Each row is a point on a landscape with many valleys, with its height.
A ball rolls from a point to the lowest of its 2 nearest points, and stops where none of them is lower. Distance is the straight distance between rows; heights are no part of it.
J_163 height 60.5: [ 92  75 158  96 145 130 170 125  87 166  90 186 132  93 103 145 180  97
 179  88]
J_860 height 41.3: [150 166 153 156  86 142  86 143 146 126  98 112 110 120 139 123 100 128
 173 153]
J_906 height 56.3: [149 107 158 188 106 153 153 101 172 175 132  91 144 147  80 167 122 126
 167 159]
J_126 height 45.1: [141  69 120  99 134 179 137  78 149 178 127 160 113  95 120 127 171  91
 154 104]
J_54 height 46.2: [ 79 158 154 178 156 171 121 109 151  95 142  83 156 179 145 125  78 144
 103 165]
J_814 height 49.7: [119 133  89 178 138 117 138  99 132 131 125 125 138 138 119  88  75 135
  68 166]
J_364 height 81.8: [162 106 157 155 115 119 120 131 113  74 139 110  92 119 132 167 185  64
 130  57]
J_252 height 76.6: [116 117 163 148  95  84 136 120 117  72 155 178  90 132 164 146 157  94
  98  57]
J_393 height 60.1: [125 126 150  88 139 123  76 119 111  70 117 163 131 115 145 115 102 143
  91 128]
J_411 height 47.2: [137 128 159 143  86 163 100 124 128 126  93 103 122 109 107 177  78  92
 185 131]
J_61 height 13.1: [115  75 129 150 115 128 150  93 128 145 115 125 140 117  96 196  81 130
 157 111]
J_738 height 48.9: [ 92 124 131  67 142 145 129 103 139 125 140 116 157 120 186  97 121 178
 107 147]
J_157 height 54.4: [162 119  85  75 142 105 173 157 126 129 120 182  94 160  99 138 134 149
 147 125]
J_957 height 55.1: [128  83 163  92 162 154 112 120 117 115 102 131 105 101  83 161 119 139
 148 118]
J_379 height 57.0: [140 144 143 138 122 107  57 115 112  83 138 132 121  81 121 143 132 144
  93 123]
J_584 height 63.5: [113 117 121 136 179 114 144 105  81 197  69  67 125  96  89 176 156 102
 177  85]
J_785 height 15.8: [ 96 167 106 146 148  90  55 144  57 142 149  92 171  92 172 101 109 123
 106 141]
J_332 height 58.8: [118 177  77 170 174  68 152 121 121 164 142 152 168 140 167 123 110 128
 126 147]
J_994 height 25.8: [125  95 139 151  95 109 141 113 122 107 110 113 149 110  63 158  53 128
 126 132]
J_983 height 56.9: [165 166 136 141 102 120 143 171 164 137 124  59 141 148  84 128 114 144
 132 170]
J_359 height 37.3: [139 134 105 132 147 103 154  97 130 115 169 168  90 158 164 122 195 141
 100 109]
J_835 height 32.5: [143 138 125 157 128 141 133 128 147 141 121 112 150 146 111  97 163 192
 105 175]
J_936 height 16.2: [127 206  64 146 108 146 115 168  68 166 159  41 164 126 126  75  91 119
  98 141]
J_623 height 50.4: [137  80 162  81 129 174  98 112 151 169 148 168  79 114 136 136 200 106
 155  67]
J_55 height 69.0: [127  79 149 105 137 101 142  82  85 134 126 140  83 114  98 118 139 121
 158  45]
J_445 height 10.2: [ 94 162  84 161 140 120  86 156  64 184 171  55 176 100 138  82 104 133
  87 152]
J_427 height 42.5: [134 196  84 163  57 103 113 170 119 126 181 108 159 112 157 168 171 109
 132 104]
J_312 height 51.4: [130 121 110 134 120 141 123 176 120 116 103 171  64 146 156 138 134 135
 149 110]
J_578 height 33.8: [114 148 102 127 121 117 158 154 141 126  95 127 112 123 171 130 152 116
  94 181]
J_711 height 47.1: [164 144 123 141 137  67 162 158  98  92 138 185  89 145 125 139 182 133
 147 107]
J_21 height 48.4: [145 156  95 139  63 135 119 147 143  97 129  82 131  88 175 125 165  76
 106 115]
J_400 height 28.8: [150  84 106 139 121 138 117  87 155 142 149 166 159 121 119 154 131 150
 135  97]
J_330 height 34.7: [127 102 125 161  78 137 128 125  92 101 104 109 143 111  87 124 120 130
 133 121]
J_428 height 57.2: [128 137  96  46 150 124 200 140 131 142 143 180 126 174  76 101 131 148
 121 170]
J_472 height 22.3: [149 202  81 185  79 154 124 156  99 156 158  76 153 146 114  76  85 129
 138 130]
J_416 height 63.1: [122  72 143  74 155 138 169 120 123 139 108 165 181 104  94 135 166  99
 170 119]
J_684 height 46.3: [ 92 110 117 112 118 158 135 139 131  97 116 101 169 157 175 109 118 177
 100 138]
J_119 height 29.8: [131 149 120 164  65 162 135 148 131 131 121  72 154 140 100  92  56 118
 155 131]
J_376 height 57.4: [105 149 131  40 149 108 119 134 111  84 137 181 111 122 125 122  86 122
  96 133]
J_203 height 66.0: [ 92 134 137 166  95 179 120 154 127  93 109 107 185 146  83 154 101 117
  95 158]
J_211 height 39.9: [117  69 165 106 142 195 144 114 156 112  95  86 144 149 127 144 102 112
 137 136]
J_20 height 43.0: [119  69 151 106 142 183 127  88 160 119 123 118 129 142 119  97  86 134
  96 134]
J_303 height 79.4: [131 145 145 170  70 117 105 146 119  66 122 142  96 136 178 139 167  82
 134  61]
J_638 height 47.4: [156 110 144 103 124 107 169  64 127 138 147 179  95  91  88 124 176 124
 165 122]
J_480 height 60.4: [135 169 100 117 185 100 151 135 147 139 140 187 165 172 130 129 118 123
 127 162]
J_350 height 37.6: [129 163 101 148 111 103 134 172 135 132 130 120 139 114 149 179 173 121
 134 143]
J_48 height 70.2: [ 96 183 161 159  84 170 142 180 145 116 161  58 147 143  81 176  74 106
 123 160]
J_234 height 51.8: [118 138  70 160 110  97 136 123  99 136 136 102 132 109 157  70 107 146
  69 137]
J_493 height 50.1: [158 181 140 130 123  76 103 104 117 141 140 179  88 100 152  91 146 134
 121 141]
J_930 height 34.0: [132 103 166  87 157 142 206 124 173 128 117  99 119 158 118 104 140 142
 129 172]
J_516 height 41.6: [150  92 146 135  86 109 165 112 112 103  95 108 113 103 103 128 172 124
 157 121]
J_609 height 67.8: [ 95 181 121 168 102 133 117 168 126 113 133  89 158 140  97 154  73 113
  70 171]
J_549 height 42.6: [161 165 122 152 126  71 131 144 134 104 149 151  74 144 159 153 200 120
 102  90]
J_91 height 56.6: [128 135  94 139  86  99  86 147 121 124 144 122  91 115 188 119 148 135
  75  74]
J_340 height 54.2: [ 79 142 113 155 202 113 109 160 121 215 144 120 162 140 182 100  72 110
 119 171]
J_769 height 38.3: [151  86 137 126 114 121 124  86 159 172 141 148 100 103  95 143 133 124
 160 124]
J_558 height 60.6: [130 101 141  99 112 157  81 148 145 114 127 164 126 111 166 158 156 130
 147  69]
J_762 height 51.7: [162 131 173 142 102 106  65 123 111  85 142 132  79 101 128 132 172 148
 129  80]
J_538 height 54.0: [ 98 141  97 161 106  96  82 145  84 153 165  93 112 109 182  71 141 144
  69  93]
J_267 height 55.5: [ 84 139  94 140 184  88 111 142 103 194 167  90 157 109 184 152 104 133
 115 163]
J_755 height 46.6: [135  95  95 129 131 153 127  84 139 111 131 155 121 130 125  83 102 144
  67 127]
J_251 height 44.7: [152 138 148 120 121 124 106 106 119 110 132 167  71 118 139  93 157 161
 120 111]
J_354 height 54.6: [132  98 118 142 108 168 167 140 133 103  85 124  59 145 175 155 138 115
 151 121]
J_897 height 52.4: [ 87 154 126 155 141 115 103 155 135 170 125 125 152 142 152 122  60 148
 110 171]
J_140 height 53.1: [140 134 115 129  47 101 102 169 133  98 148  97 110  96 142 109 177 103
  84  62]
J_991 height 51.5: [143 155 159 148 158 130  96 142 202 134 116 138 144 148 102 153  97 120
 139 174]
J_771 height 46.0: [151 172 130 121 155 141  84 132 147 124 114 143  90 143 167 134  95 128
 146 159]
J_884 height 65.1: [132  78 157  93 152 135 150 112 170 119 106 145 206 120 103 106 109  90
 155 133]
J_304 height 30.0: [132 128 118  78 142 151 172 133 151 129 124 146  94 149 139 102 170 135
  98 179]
J_233 height 57.1: [106 161  96 126 188  80 125 112  98 185 178 141 143 116 201 103 138 142
 136 150]
J_837 height 58.4: [170  96 139 120 149 126 128 130 153 145 107  76 147 116  85 162 133 112
 163 128]
J_368 height 36.3: [124 118  83 113 136 126 129 113 163 167 162 181 154 134 144 127 125 169
 113 116]
J_257 height 37.4: [143 126 136 145  97 128 151 137 121 111 112  98 128 125 134 119 194 183
 137 142]
J_27 height 51.9: [137 146 111  99 137 102 139 103 140 103 150 130 147 122 182 101 143 156
 130 122]
J_256 height 37.0: [ 96  66 196  94 161 155 192 125 167 131 106  79 151 165  99 121 126 127
 155 136]
J_981 height 64.4: [107 129 142 165 164 163 116 154 143 106  89 138 181 173 101 124 107 140
  94 172]
J_606 height 52.1: [127 122 180 161  87 166 132 138 159 167 118  73 134 134  82 161  88  86
 182 147]
J_652 height 63.2: [129 111 146 138 190 154 132 140 141  95 113 132 171 166  84 166 138 140
 130 149]
J_243 height 58.6: [125 100 151  35 143 138 125 131 104 101 126 162  86 134  91 135 125 147
 118 120]
J_64 height 52.0: [132  84 152 106 117 144 115 157 133 145  80 136  87 107 105 163  97 109
 164 125]
J_291 height 48.8: [142 178 156 100 188 137  99  99 188 120 138 136 111 148 134 147  90 138
 116 176]
J_985 height 50.7: [169 104 105 133 140  83 170 145  96 102 118 136  96 143 107 131 151 166
 132  99]
J_853 height 67.2: [161  95 125  95 139 146 138  85 146  90 117 158 153 119 113  86 110 103
 149 116]
J_213 height 69.4: [157  72 135  82 153 164 146  91 143 149 103 156 134 140  84  63  89  93
 156 101]
J_695 height 65.8: [132  84 131 116 180 101 146  91  83 161  90 119  91  96  74 154 122  90
 162  75]
J_494 height 55.6: [113  89 168  78 100 143 113 140 134 146 132 212  88 109 148 125 163 109
 142  77]
J_990 height 54.3: [156 189 132 161 118 134  99 143 188 159 133  81 162 124 111 140 119 115
 130 189]
J_358 height 73.2: [116  92 152 108 120  97 147 103  89  83 149 194  83 112 119 142 151 121
 112  56]
J_200 height 28.4: [132 140  93 150 153 118 142 112 107 126 130 161 142 161 130  96 160 189
  94 156]
J_724 height 43.1: [109 121 152 138 120 190 133 118 141  89 116  72 153 165 146 132  92 144
 138 148]
J_710 height 36.1: [130 166 129 142  77 136  99 129 112 131 114 100 149 121 157  83  76 142
 150 140]
J_270 height 48.7: [127 158  94 130 132 122  71 174 121 127 117 145  87 145 188 145 131 129
 120 134]
J_183 height 32.4: [ 97 147  98 135 169 127 139 115 104 125 145 167 120 138 182  95 185 143
  72 153]
J_346 height 49.5: [ 84 191 134 167 114 144 110 139 143 148 157  66 169 159 139 124  63 148
 139 159]
J_757 height 54.8: [115 154 108  59 141  94 149 121 125 110 154 169  98 133 160  90 124 140
 116 127]
J_405 height 61.9: [149 156 107 154 182 118 120 137 135 104 125 143 174 165 111 153 128 152
 153 160]
J_80 height 55.4: [112 104 165  73 137 114 163  93  97 135 153 214 120  99  83 156 180  98
 178 100]
J_867 height 61.0: [137  94 134 135 110 128 137 126 111 175 104  52 133  91  79 178 159 109
 176  98]

Call two points neighbours if one is among the 2 nearest of the other. Go from one point of each pair to the other, from neighbour to neighbour, staying as low as possible. Name the highest point that can't be avoided.
J_304 / J_251 | J_757
J_400 / J_304 | J_27
J_200 / J_61 | J_516

Where does a ball stop that starts at each point below?
J_91 | J_304
J_853 | J_400
J_213 | J_400
J_157 | J_200
J_203 | J_211
J_376 | J_211
J_267 | J_211
